Each scene shows the same named points in several views. A view is turned or mirrored, shifted and resized as a whole, has a little noise and may leave points out.

Scene 1
View 1
Z601: |  11 |  -7 |  22 |   8 | -17 | -18 |  17 | -35 |  -9 |   3 |  -8 |  -4 |  -9 | -12 |  -9 | -13 |  -6 |   5 |  14 |   5 |   3 |  23 |   2 | -19 |  -4 | -16 |  13 |  -9 |
Z712: | -17 |  -9 |   0 |  -3 | -11 | -15 | -13 | -36 |   0 | -13 |   9 | -23 | -22 |   8 |  10 |  -4 |  -2 |  -3 |  13 | -16 |  14 |  -3 |  -6 | -24 |  17 | -17 |  -5 |  -5 |
Z122: |   3 | -11 |   3 |   8 |  -5 | -16 |   8 | -20 |  -2 |  -2 | -21 | -22 | -12 |   1 |  25 | -12 |   0 |   1 |   0 |  -5 |   4 |  19 |  -1 | -30 |   8 |  -8 |  -6 | -16 |
Z110: |  -6 |   0 | -13 |   2 | -13 |  -5 | -10 | -19 |  -4 | -11 |   2 |  -4 | -10 | -16 |  -2 |  -5 |  -6 |   0 |   3 |  -9 |   3 |  -5 |  -9 | -18 |   8 |   1 |   1 |  -5 |
Z925: | -15 | -20 |  14 |  -3 |  -6 | -19 | -16 | -43 |  13 |  -4 |  12 | -29 |  -9 |  17 |  10 |   0 |  -4 |  -6 |  13 | -19 |   4 | -18 |  -6 | -21 |  17 | -28 |  -4 |  -6 |
Z796: |  17 | -12 |   1 |  15 | -17 | -10 |  -1 | -17 |   6 |   9 | -16 |   1 |  15 | -27 |   0 |   3 |  -4 |   6 |  -3 |  -3 | -15 | -15 | -11 |  -4 |   2 |   0 |  11 | -15 |
Z2: |  -4 | -11 | -12 |   0 | -16 |   2 | -35 | -27 |   1 | -16 |   1 |  -8 | -15 |   6 |  16 |  -4 |  -2 | -19 |   4 | -11 |   3 |  -8 |  -2 | -24 |  21 | -10 |   5 | -11 |
Z950: |  -2 | -17 | -10 |   6 |  -7 |  -4 |  -9 | -17 |   3 |  -7 | -13 | -17 | -19 |  -2 |  21 |  -6 |   5 |  -6 |  -2 |  -4 |   5 |   2 |   0 | -32 |  15 |  -5 |   2 | -12 |
Z305: |  -5 | -10 |  -3 |   4 | -14 |  -7 |  -8 | -26 |   1 |  -8 |   2 |  -9 | -15 |  -8 |   1 |  -4 |  -1 |  -4 |   7 |  -5 |   6 |  -3 |  -4 | -22 |  10 | -10 |   5 |  -4 |
Z901: |  -6 |  -4 |   2 |   6 | -21 | -26 |  10 | -29 |  -1 |   0 |   3 | -10 |  -1 | -22 | -10 |   4 |  -2 |  18 |  13 | -13 |   5 | -14 | -15 |  -3 |   4 |  -3 |   2 |  -3 |
Z900: |  -3 |  -9 |   1 |   6 | -10 | -26 |   0 | -27 |   2 |  -2 | -13 | -29 |  -2 |   1 |  26 |   0 |  -1 |   8 |   4 | -19 |   2 |  -4 | -12 | -16 |  14 | -11 | -10 | -14 |
Z723: |   3 | -19 | -13 |   5 | -11 |  11 | -32 | -17 |   8 |  -8 |  -5 |  -3 | -12 |  -2 |  15 |  -4 |   2 | -20 |  -4 |  -2 |  -4 | -11 |   2 | -27 |  18 |  -6 |  11 | -12 |
Z89: |  -2 | -11 |  -8 |   9 | -13 | -18 |  -5 | -19 |   9 |   2 |  -6 | -14 |   4 | -19 |   7 |  10 |   2 |  11 |  -1 | -16 |  -6 | -28 | -15 |  -6 |  11 |   1 |  -1 | -10 |
Z451: |  11 | -16 |  15 |   6 |   4 |  -4 |  -5 | -22 |   9 |   4 | -10 |  -9 |   6 |   2 |  11 | -13 | -13 | -11 |   1 |  -1 | -15 |   5 |   2 | -25 |   2 | -18 |   0 | -18 |
Z287: |   3 | -13 |  12 |   3 |  -3 |  -4 |  -6 | -28 |   0 |  -4 |  -4 | -11 | -12 |   7 |   8 | -18 |  -9 | -14 |   7 |   0 |   0 |  18 |   5 | -33 |   5 | -20 |   2 | -13 |
Z522: |   2 | -20 |  -8 |   9 | -10 |  -2 |   1 | -14 |   6 |  -1 | -14 |  -8 | -15 | -17 |   8 |  -3 |   8 |   0 |  -6 |   3 |   3 |  -3 |   1 | -29 |   9 |   0 |  11 |  -8 |
Z391: |  -1 | -11 | -13 |   7 | -21 |  -3 | -15 | -20 |   2 |  -8 |  -4 |  -4 | -13 | -16 |   5 |   3 |   6 |  -3 |   1 |  -6 |   5 | -13 |  -7 | -16 |  15 |   1 |  12 |  -5 |
Z977: |   2 | -12 |  14 |   6 | -20 | -11 |   6 | -35 |   1 |   2 |   6 |   2 | -11 | -19 | -21 |  -5 |  -2 |   3 |  14 |   3 |   3 |  -1 |   0 | -17 |  -1 | -13 |  18 |  -1 |
View 2
Z2: |   6 | -12 | -22 |   3 |  12 | -11 |  -8 | -14 | -25 |  -3 |   0 |  12 |  -7 |  -3 |  -3 |   1 |   6 |   6 |  -2 |  11 |   0 |  -9 |   1 | -13 |  -3 |   6 |  20 |  14 |
Z89: | -10 |  -8 | -10 |  10 |  11 |  -3 |   8 |  -7 | -12 |   1 |   2 |   0 | -15 |   6 |  -6 | -14 |   3 |   9 |  -6 |  10 |   0 | -10 |  18 |   3 |  -2 |  -1 |   6 |   1 |
Z451: |   1 |  -7 | -12 |   9 |   3 |  -2 |   8 |  -8 | -11 |  -3 |  -8 |   5 | -15 |  10 |  12 |  15 |  13 |   3 |   1 |   9 |   1 |   1 |  -5 | -17 |  -1 |  -6 |   1 |   9 |
Z391: |  -2 | -11 | -14 |   0 |   6 |  -6 |  -1 | -14 | -17 |  -6 |   4 |   0 | -12 |  -5 |  -4 |  -8 |   2 |   6 |   0 |  15 |   3 | -10 |  10 |   0 |   0 |   0 |  21 |   6 |
Z796: | -10 |  -9 |  -2 |   7 |  -2 |   0 |  15 |  -6 |  -9 |   2 |   3 |  -7 | -24 |  10 |   4 |  -5 |   6 |   1 |  -1 |  14 |   2 | -14 |   9 |  -6 |  -3 |  -8 |   9 |  -6 |
Z122: |  -9 |  -3 | -17 |  -1 |   4 |   1 |   5 |  -5 |  -5 |  -6 |  -8 |   3 |  -7 |   3 |   7 |  21 |  -3 |  14 |   2 |   7 |   0 |   3 |   0 |   1 |  -1 |  -1 |   5 |  19 |
Z723: |   4 | -16 | -19 |   4 |   9 | -11 |  -6 | -14 | -20 |  -6 |  -2 |   6 | -13 |  -3 |   4 |  -1 |   8 |   1 |  -3 |  24 |  -1 |  -5 |   2 | -13 |  -5 |   2 |  24 |  11 |
Z925: |   9 |  -4 | -17 |  17 |  24 |  -2 |  -3 | -14 | -22 |  -4 |   6 |  18 |  -1 |   5 |  -5 |   4 |  14 |   8 |  -2 |  -4 |   3 |   0 |  11 |  -7 |   9 |   0 |  -4 |  15 |
Z901: |  -9 |  -2 |  -4 |   4 |   1 |   3 |  12 | -10 | -12 |  -6 |   5 |  -6 | -12 |   2 |  -6 |  -7 |   2 |  11 |   2 |  -3 |  10 |  -9 |  12 |   9 |   7 |  -7 |   3 |  -1 |
Z950: |  -3 |  -9 | -20 |   1 |  10 |  -6 |  -3 | -11 | -13 |  -9 |  -4 |   5 |  -7 |  -3 |   4 |   8 |   1 |   9 |  -1 |  17 |   0 |   2 |   4 |  -1 |  -2 |   2 |  16 |  18 |
Z601: |  -2 |   0 |  -1 |  -3 |  -7 |   8 |  10 | -12 | -10 | -11 |   6 |  -6 | -11 |   2 |   7 |  19 |   5 |   7 |  13 |  -1 |  14 |  -3 |  -5 |  -2 |  12 | -12 |   4 |   5 |
Z977: |   2 |  -4 |  -1 |   2 |  -2 |   4 |   8 | -17 | -17 | -14 |  11 |  -6 | -12 |  -2 |   2 |   1 |  10 |   4 |   9 |   2 |  16 |  -5 |   4 |  -1 |  12 | -12 |   9 |  -2 |
Z287: |   6 |  -5 | -16 |   2 |   3 |  -3 |   2 | -12 | -16 | -10 |  -5 |   5 |  -7 |   1 |   9 |  19 |   9 |   7 |   5 |   5 |   6 |   4 |  -8 | -12 |   4 |  -4 |   7 |  15 |
Z900: |  -8 |  -3 | -16 |   7 |  13 |   0 |   5 |  -5 |  -8 |   3 |  -1 |   8 |  -6 |   8 |  -4 |   9 |  -1 |  14 |  -3 |   0 |  -4 |  -7 |  10 |   2 |  -2 |   2 |   0 |  15 |
Z305: |   2 |  -8 | -14 |   2 |   6 |  -4 |   0 | -14 | -20 | -10 |   2 |   2 |  -8 |  -4 |  -2 |   0 |   5 |   8 |   2 |   6 |   7 |  -4 |   4 |  -2 |   4 |  -1 |  13 |   9 |
Z712: |   5 |  -5 | -22 |   4 |  15 |  -5 |  -6 | -14 | -21 |  -9 |   0 |  13 |   1 |  -3 |  -6 |   9 |   4 |  14 |   1 |  -4 |   4 |   0 |   3 |   0 |   6 |   4 |   7 |  20 |
View 3
Z950: |  12 |  -5 |  -8 | -17 | -17 | -13 |  -2 |  14 | -10 |   0 |   7 |  -1 |  -8 |  -5 |  -8 |   3 |  19 |  -2 | -12 |   6 |  24 | -18 |  -9 |  10 |  -6 |  11 |  -8 |   4 |
Z110: |  12 |   7 | -14 | -14 | -29 | -17 |   3 |  -6 |  -2 |  -1 |  12 | -15 |   8 |  -9 |  -6 |   8 |  14 |   4 |  -2 |  -1 |  17 | -12 |   3 |  -4 |   4 |  15 |  -6 |   2 |
Z723: |  22 |  -8 | -20 | -18 | -26 | -16 |   1 |  14 |  -2 |   2 |  20 |  -7 |  -8 | -13 |  -6 |  -3 |  13 |  -8 |   1 |   3 |  23 | -20 | -14 |   1 | -11 |  -5 | -18 |   1 |
Z925: |   9 | -20 |   9 |   0 |  -5 | -11 |  -2 | -18 |  11 | -26 |   9 |  -3 |   2 | -20 |   4 |  -3 |  32 |   0 | -19 |   2 |  23 | -12 |  -2 |   5 |  -5 |  -6 | -24 |  -4 |
Z601: |   2 |  -3 | -15 |  -2 |  -2 |  -4 |   2 |  -7 |  16 | -10 | -13 | -22 |  14 |  -2 |  -7 |   5 |   9 |  11 |   0 |  12 |   3 | -33 |   8 |  13 |   2 |  22 |  10 |  24 |
Z2: |  24 |  -8 | -16 | -14 | -31 |  -9 |   3 |   0 |  -1 |   0 |  16 |  -4 |  -2 | -17 |  -4 |  -1 |  21 |  -3 |  -5 |  -1 |  32 | -13 |  -8 |   7 |  -9 | -10 | -14 |  -3 |
Z305: |  12 |  -3 | -11 | -14 | -19 | -12 |   4 |  -4 |   3 |  -7 |  10 | -12 |   4 | -10 |  -1 |   3 |  18 |   5 |  -6 |   0 |  18 | -16 |   0 |   3 |  -5 |  12 |  -7 |   6 |
Z89: |   3 |   7 |   5 | -13 | -13 | -19 | -10 | -12 |  -2 |  -8 |  15 | -22 |  -4 |   4 |  -6 |  -1 |   6 |  -4 |  -1 |   7 |  11 |  -2 |  -1 | -20 |  -2 |  12 | -18 |  -9 |
Z522: |   6 |   0 |  -6 | -21 |  -7 | -19 |  -3 |  17 |  -9 |  -2 |   8 | -11 | -10 |   4 |  -7 |   0 |   8 |  -4 |  -5 |   8 |  11 | -22 |  -9 |  -2 |  -8 |  22 | -10 |   9 |
Z451: |  10 |  -7 | -10 |   7 |  -8 | -19 |  -9 |   8 |   8 |  -8 |  -1 |  -7 |   1 | -12 | -14 |   1 |   8 | -10 |  -2 |  18 |   7 | -34 | -10 |  11 |  10 |  -4 | -13 |   9 |
Z391: |  14 |   2 | -12 | -22 | -24 | -12 |   4 |  -1 |  -3 |   1 |  16 | -18 |  -2 |  -2 |  -4 |   1 |  10 |   2 |   2 |  -1 |  19 |  -9 |  -3 |  -7 | -11 |  12 |  -9 |   2 |
Z712: |  12 | -11 |  -1 | -11 | -17 |  -6 |   4 | -13 |   3 | -14 |   8 |  -1 |   5 | -17 |   2 |   4 |  33 |   7 | -20 |  -1 |  29 |  -9 |   3 |  13 |  -3 |   5 | -11 |   0 |
Z287: |  12 | -11 | -14 |   1 | -12 | -11 |   0 |   6 |   8 |  -8 |  -3 |  -2 |   5 | -17 |  -7 |   4 |  19 |   0 |  -9 |   9 |  16 | -34 |  -5 |  21 |   4 |   2 |  -3 |  14 |
Z122: |   4 |  -2 |   0 |  -7 |  -6 |  -8 |  -8 |   7 |  -7 |   0 | -11 |   0 |  -3 |   1 | -15 |   6 |  19 |  -2 | -16 |  17 |  18 | -23 |  -5 |  19 |   6 |  16 |   0 |   6 |
View 4
Z900: |   1 | -12 |  -6 |  -7 |   5 |   7 |  10 |  -1 |   1 | -15 |   2 | -10 |  -7 |  17 |   6 |  -9 |   2 |  -2 |   8 |   6 |   8 |   4 |   0 |  -8 |   0 |  -7 |  14 | -10 |
Z451: |  -9 |   5 | -11 |   1 |  19 |  -8 |  19 |   2 |   0 |   1 |   7 |  -5 |   1 |  17 |   6 |  -3 |   6 | -11 |  -3 |   5 |   6 |  -5 |  11 |   9 |  -9 |  -5 |  12 | -14 |
Z796: |  11 |   4 | -13 |   0 |  14 |   4 |  19 |   7 |   2 |  -8 |   0 |  13 |  -6 |  27 | -12 |  -1 |  -8 | -19 |   3 |   3 |   7 |   1 |  10 |  11 |   5 | -15 |  -4 |  -7 |
Z522: |  12 |   5 |  -9 |   7 |  -1 |  -5 |  19 |   1 |  -8 | -10 |  -2 |   3 |  -1 |  27 |  -3 |  -2 |   3 | -11 |   3 |   6 |  -5 |  17 |  12 |  -1 |  -4 | -11 |  15 | -15 |
Z305: |   4 |  -6 |  -6 |   7 |   1 |  -3 |  16 |  13 |   0 | -10 |   5 |  -4 |   2 |  16 |  -2 |  -4 |   2 |  -9 |   5 |   2 |  -6 |  14 |   1 |   5 |  -9 |   3 |  10 |  -4 |
Z977: |   5 |  -4 | -12 |   9 |   7 |  -7 |  17 |  18 |  -1 |  -1 |   1 |   6 |   3 |  19 | -10 |   6 |   2 | -12 |   5 |   6 | -17 |   0 |   0 |   7 |  -1 |   4 |   3 |  11 |
Z901: |   5 | -13 |  -9 |   1 |   2 |   5 |  10 |  13 |  -3 |  -9 |  -2 |   1 |  -5 |  22 | -12 |   1 |  -9 | -12 |   9 |   1 |  -9 |   2 |  -2 |  -4 |   7 |  -7 |   2 |   6 |
Z89: |  12 | -10 | -13 |  -5 |   4 |   5 |  18 |   6 |   1 | -13 |   4 |   3 |  -9 |  23 | -11 | -11 | -12 | -13 |   8 |  -5 |   5 |  12 |   1 |  -3 |   0 | -14 |   4 |  -5 |
Z950: |   4 |   1 |  -4 |   8 |  -1 |  -4 |  16 |   3 |  -5 | -13 |   2 |  -7 |   2 |  18 |   6 |  -6 |   7 |  -7 |   3 |   6 |   0 |  20 |   8 |   1 | -10 |  -3 |  19 | -18 |
Z122: |  -6 |  -1 |  -1 |   3 |   2 |   1 |   6 |  -2 |  -8 | -10 |  -3 | -11 |   1 |  21 |  11 |   1 |   9 |  -6 |   1 |  12 |   0 |   3 |   9 |  -4 |   1 |  -5 |  19 | -17 |
Z110: |   2 |  -7 |  -4 |  10 |   0 |   3 |  12 |  18 |  -3 | -13 |   4 |  -4 |   2 |  17 |  -5 |  -6 |  -6 | -15 |   3 |  -1 |  -2 |  17 |   2 |   8 |  -5 |   1 |   3 |  -6 |
Z925: |   1 | -19 | -14 | -10 |  11 |  -9 |  24 |   4 |   9 |  -8 |  14 | -15 |  -5 |   3 |   6 | -18 |   7 |   5 |  12 |   0 |  -1 |   2 | -11 |  -8 | -21 |   4 |  21 |   1 |
Z723: |  10 |   6 |  -8 |  10 |   5 |  -7 |  25 |   8 |   3 | -13 |   9 |   1 |   3 |  14 |   2 | -12 |   5 | -12 |   2 |   0 |   7 |  26 |   9 |  15 | -19 |   1 |  12 | -18 |
Z2: |   6 |  -3 |  -4 |   8 |   4 |  -4 |  20 |  13 |   6 | -18 |  11 |  -7 |   3 |   8 |   6 | -15 |   7 |  -8 |   5 |   1 |   7 |  25 |   1 |  12 | -19 |   7 |  10 | -13 |
Z712: |  -2 | -15 |  -4 |   3 |  -1 |  -3 |  13 |  11 |   1 | -13 |   8 | -16 |   1 |   7 |   6 | -11 |   5 |  -1 |   8 |   2 |  -5 |  14 |  -6 |  -3 | -13 |   8 |  17 |  -3 |
Z287: | -10 |   2 |  -5 |   9 |  10 |  -9 |  15 |   7 |  -3 |  -2 |   5 | -10 |   6 |  13 |  10 |   1 |  13 |  -7 |  -2 |   8 |  -3 |   1 |   7 |   8 | -11 |   6 |  16 | -10 |
Z601: |  -4 |   0 |  -7 |   8 |  10 |  -3 |   8 |  12 |  -3 |   0 |  -4 |   1 |   3 |  20 |   0 |  13 |  10 |  -9 |   3 |  16 | -13 | -12 |   5 |   6 |   7 |   4 |   6 |   5 |
Z391: |  14 |  -2 |  -7 |   8 |  -1 |   1 |  18 |  13 |   1 | -16 |   3 |   4 |   0 |  18 |  -6 |  -7 |   0 | -11 |   7 |   1 |   0 |  24 |   4 |   8 |  -6 |  -1 |   6 |  -7 |
View 5
Z925: |   6 | -11 | -14 |  44 |  32 |   4 |  28 | -23 |  -5 |   4 |   0 |  24 |   7 |  -3 |  -8 | -24 |   7 |  38 | -10 | -12 |  -3 | -20 | -10 |   3 |   6 |   7 |   7 | -11 |
Z89: |  -9 |  12 | -20 |  20 |  15 | -18 |  10 |  -9 |  -9 |  -7 |  -7 |  14 |  -1 |  23 |   8 | -12 |   2 |  22 |  14 |   3 |   8 |  -5 | -13 |   4 |  -1 |   4 |   5 |   8 |
Z950: | -18 |  -2 | -12 |  13 |  14 | -12 |  31 | -22 |  -8 |   6 | -14 |  23 |   3 |  14 |   2 | -11 |  -5 |  10 |  -1 | -33 |  -4 | -13 |   8 |  15 |   5 |   0 |  -6 |  -8 |
Z723: | -18 |   2 |  -4 |  16 |  22 | -22 |  28 | -27 | -13 |  12 | -20 |  37 |   8 |  25 | -16 | -15 | -10 |  10 |   7 | -23 |   5 | -19 |  -5 |  23 |   3 |   1 |  -7 | -11 |
Z451: | -19 |  -1 |   0 |  23 |  14 | -23 |  34 | -40 |   2 |  -5 | -16 |  23 |  -3 |   0 |   0 | -31 |   7 |  35 |  16 | -22 |   6 | -19 |   5 |  17 |  14 |   7 | -19 |   3 |
Z110: |  -8 |   5 |   3 |  20 |  13 | -12 |  11 |  -6 |  -2 |   6 | -16 |  20 | -14 |  16 |  -2 |  -5 |  -3 |  14 |   7 | -21 |   0 |  -7 | -17 |  17 |   2 |   0 |  -9 |   0 |
Z601: |  -9 |   7 |   4 |  23 |  -7 | -14 |  14 | -10 |   8 |  -5 |   0 |  13 | -11 | -17 |  -2 | -24 |   3 |  30 |   8 | -24 | -17 |  -3 |   9 |  24 |  30 |   0 | -32 |  12 |
Z712: |   0 |  -9 |  -9 |  36 |  24 |   7 |  24 | -13 |  -3 |  12 |  -9 |  19 |  -3 |  -1 |  -6 |  -9 |   1 |  23 | -12 | -29 |  -8 | -11 |  -9 |   9 |   4 |   0 |   0 | -12 |
Z977: |   0 |  11 |   9 |  23 |   3 | -15 |   3 |  -2 |   5 |  -4 |   6 |  25 |  -8 |  -1 |  -6 | -21 |  -1 |  25 |   3 |  -8 | -14 | -12 |  -6 |  23 |  23 |   2 | -24 |   7 |
Z2: | -13 |  -4 |  -7 |  29 |  24 | -11 |  28 | -21 | -12 |  18 | -22 |  31 |   5 |  15 | -22 | -11 |  -7 |  13 |   1 | -29 |   3 | -14 | -14 |  21 |   0 |   1 |  -2 | -14 |
Z391: | -11 |   8 |  -8 |  16 |  11 | -17 |  11 |  -7 | -11 |   6 | -12 |  25 |   0 |  22 |  -8 |  -7 |  -9 |   9 |   7 | -16 |  -3 |  -7 |  -9 |  18 |   4 |  -1 |  -4 |  -3 |
Z796: | -18 |  19 | -10 |  15 |  -1 | -35 |   8 | -15 |  -5 | -11 |  -9 |  17 |  -2 |  18 |   0 | -22 |   0 |  27 |  31 |   4 |  10 |  -2 |  -7 |  17 |  11 |   4 | -13 |  19 |
Z900: | -12 |  -1 | -27 |  30 |  12 |  -6 |  29 | -19 |  -5 |  -2 | -11 |   3 |   3 |   0 |   8 | -14 |   8 |  29 |   7 | -21 |   4 |   1 |   1 |  -1 |   1 |   3 |   5 |   3 |
Z522: | -17 |   8 | -11 |   3 |   8 | -21 |  21 | -18 |  -9 |  -7 |  -5 |  24 |   3 |  20 |  10 | -14 |  -6 |   8 |   5 | -17 |  -3 | -14 |  13 |  15 |   9 |   1 | -11 |   1 |
Z287: | -13 |  -7 |   4 |  26 |  13 | -10 |  33 | -30 |   2 |   4 | -14 |  24 |  -5 |  -6 |  -4 | -24 |   2 |  27 |   2 | -35 |  -7 | -16 |   7 |  20 |  17 |   3 | -21 |  -4 |
Z901: |  -1 |  14 |  -8 |  22 |   3 | -11 |   2 |   2 |   3 |  -8 |   1 |   7 | -13 |   6 |  10 | -11 |   5 |  26 |  10 |  -3 |  -6 |   0 | -10 |   8 |  10 |   0 |  -9 |  13 |

Which points are out of place in each view (at most two, in the order of its rows)? Write none if all are in place.
view 1 | Z901, Z522
view 2 | Z712
view 3 | none
view 4 | Z925
view 5 | none
